Points, in no order, along strands that fork and pass close to each other.
In the rows, 128 means zero.
Points whose rows are less than 63.9 apart are linked; no others are. Some points are linked to none.
z_394: [114 134 131 139 111 174 147  75 166 161 160 165 143 126 131 130  93 126]
z_500: [138 125 150 129 144  97  76 135 135 102 126  62 148 107 123 160 188 157]
z_705: [133 142 129 161 117 161 140 111 155 127 143 158 144 144 138 137 112 151]
z_670: [145  99 127  93 123  80 109 120 143 137 151  58 124 165 116  89 173 133]
z_833: [152 128 115 130 125  54 127 136 122 143 146  86 115 163 153  96 177 106]
z_512: [123 105 151 138 100 166 123  74 213 124 162 127 158 122 119 137 120 133]
z_335: [145 147 100 156 138 143 122 173  65  98 100 169 131 135 147 157 108 162]
z_214: [123 135 126 149 120 181 105 139 107 110 111 172 143 121 136 167  72 173]
z_920: [135 123  91 164 130 137  63 166  38 103 113 179 132 140 148 165 131 138]
z_949: [161 154  91 158 144 136 144 176  78 109 107 171 126 154 146 144 109 164]
z_639: [122 135 128 162 115 177 101 145 117 103 116 167 138 117 144 170 100 163]
z_65: [113  67 145  69 105 126 117 103 159 135 145  73  99 131 101  86 157 108]
z_749: [116 115 102 143 134 155  66 150  54 108 105 191 150 130 130 173  82 144]
z_264: [125 138 126 148 117 170 149  91 153 152 151 168 141 137 130 129 104 134]
z_542: [127 115 152 153 105 164 112 104 202 107 152 123 158 117 126 150 131 150]
z_81: [118  69 148  78 107 128 115  89 178 130 147  85 112 132 100  98 151 106]
z_798: [133 128 153 154 109 160 112 121 179 105 139 124 151 112 134 157 142 157]
z_353: [116 170 120 121 148 104 207 161 104 142  94 146  94 107 147  92 117  77]
z_637: [128 136 147 162 112 169 103 136 145 104 121 144 141 113 144 172 128 161]
z_408: [115 119 143 146  99 184 130  66 196 145 165 150 156 118 122 137  98 139]
z_405: [164 149 128 137 132  50 113 153 127 121 143  61 137 153 144 122 179 143]
z_891: [167 156  77 156 154 130 163 164  76 131 114 172 124 175 142 127 113 153]
z_129: [129 130 108 165 129 156  89 161  66  96 109 165 133 126 151 169 128 151]
z_761: [134 121 153 138 147 117  62 128 128 101 125  81 152  97 120 173 190 148]
z_995: [133 116 126 112 135 143  77 133  68 118 100 189 181 110  92 176  14 148]
z_170: [114 159 106 127 160 132 197 136  85 166 108 171 102 123 123 112 112  88]
z_21: [128 133 123 127 123 173 104 145  93 110 107 179 151 125 120 168  37 172]
z_343: [135  96 155  93 145 108  93 118 173  89 141  48 164 123  99 125 159 171]
z_931: [ 95 165 148 107 124 137 208 125 154 151 109 148 107  87 126  97  69  97]
z_499: [129 123 126 114 117  74 133 131 124 147 137  95  94 147 149  87 171  84]
z_924: [133 125 128 111 130 158  92 143  77 116  99 187 163 121 106 173  22 165]
z_469: [144 134 149 126 144  80  86 142 140 103 128  57 144 124 128 144 183 161]
z_403: [142  91 140  82 140  98  93 116 158 105 145  41 148 148 103 105 158 174]
z_198: [ 94 116 141 114 103 134 144  89 167 143 141 140 114 109 129 106 132  83]
z_40: [ 99  98 146 113 100 145 127  77 194 140 154 135 126 116 118 109 132  88]
z_619: [118 160 109 123 147  89 196 162  90 144 101 141  87 113 153  89 140  72]
z_438: [136  88 134  74 135 100 103 107 151 131 154  42 130 160  98  90 164 159]
z_691: [ 88 153 146 102 110 129 198 128 168 132 110 141  95  96 137  87  79  96]
z_844: [ 88 124 146 106 105 123 153 113 163 136 122 130  94  99 133  95 127  80]
z_702: [159 144  73 131 168 131 186 149  61 172 112 174 105 163 105 122 100 113]
z_504: [135 156  92 125 167 136 196 138  66 174 101 176 104 133 105 124 103  91]
z_448: [155 154  89 157 153 106 172 141  87 153 135 155 117 161 157 103 152 103]
z_682: [168 150  69 139 163 131 175 152  67 157 119 179 114 174 115 123 105 128]
z_270: [129 114 155 151 136 142  57 120 127 108 131  98 144  96 123 181 184 143]
z_473: [119 134 123 121 124  83 152 137 118 145 124 118  96 131 152  86 160  72]
z_899: [108 175 138 103 144 129 226 144 133 154  99 150 105 101 120 102  68  94]
z_632: [118  85 142 106 106 131 116  81 194 133 159 106 131 134 109 107 146 109]
z_848: [125 103 146 169 123 169  46 124 120 113 137 126 139 109 128 186 170 138]
z_257: [141 108 126  92 122  67 111 124 126 148 145  48 104 166 118  83 173 124]
z_492: [101 151 125 132 131 156 170  96 125 167 132 177 117 116 122 120 102  94]
z_895: [135  86 154  99 128 128  99 108 196  94 150  71 159 133  97 120 150 158]
z_218: [124 125 124 164 118 166  79 147  87 106 117 158 132 117 147 179 128 150]
z_831: [119 148 113 129 135  86 172 145 101 148 118 135  92 127 157  85 153  71]
z_994: [113 176 128 113 155 119 229 157 108 152  91 150  98 105 122 100  88  92]
z_326: [162 141 122 135 128  54 124 146 125 131 149  71 125 167 154 107 179 131]
z_720: [121 112 137 169 116 166  57 130 104 113 131 142 136 106 139 183 155 143]
z_750: [ 82 136 148 106 102 124 175 122 168 132 112 134  89  94 136  90 105  87]
z_427: [134  88 149 106 114 132 114  98 203 116 156  92 154 135 106 118 152 138]
z_126: [155 143 136 126 137  53  97 150 127 112 132  50 141 139 134 135 181 158]

Follow the links from the first point to the second, and from the first to the third. Name the last point that the two ways share.
z_21; z_798; z_949 | z_639
z_65; z_750; z_438 | z_632
z_270; z_920; z_637 | z_218
z_403; z_198; z_65 | z_632
z_408; z_129; z_21 | z_639
z_848; z_924; z_920 | z_218

A fork is a point with three links, a tip a point with one. Leave the first point through the second and follow the links. Name the first fork or tip that comes.
z_214; z_21 | z_995
z_702; z_682 | z_129
z_995; z_924 | z_639
z_691; z_750 | z_632
z_408; z_394 | z_705
z_427; z_895 | z_257
z_469; z_500 | z_218
z_949; z_891 | z_170

Name the points in between on the shortest way along the links from the first point to the second, in order.
z_994; z_750 | z_899, z_931, z_691
z_405; z_720 | z_126, z_469, z_500, z_761, z_270, z_848
z_931; z_81 | z_691, z_750, z_844, z_198, z_40, z_632
z_705; z_542 | z_264, z_394, z_408, z_512
z_21; z_798 | z_214, z_639, z_637
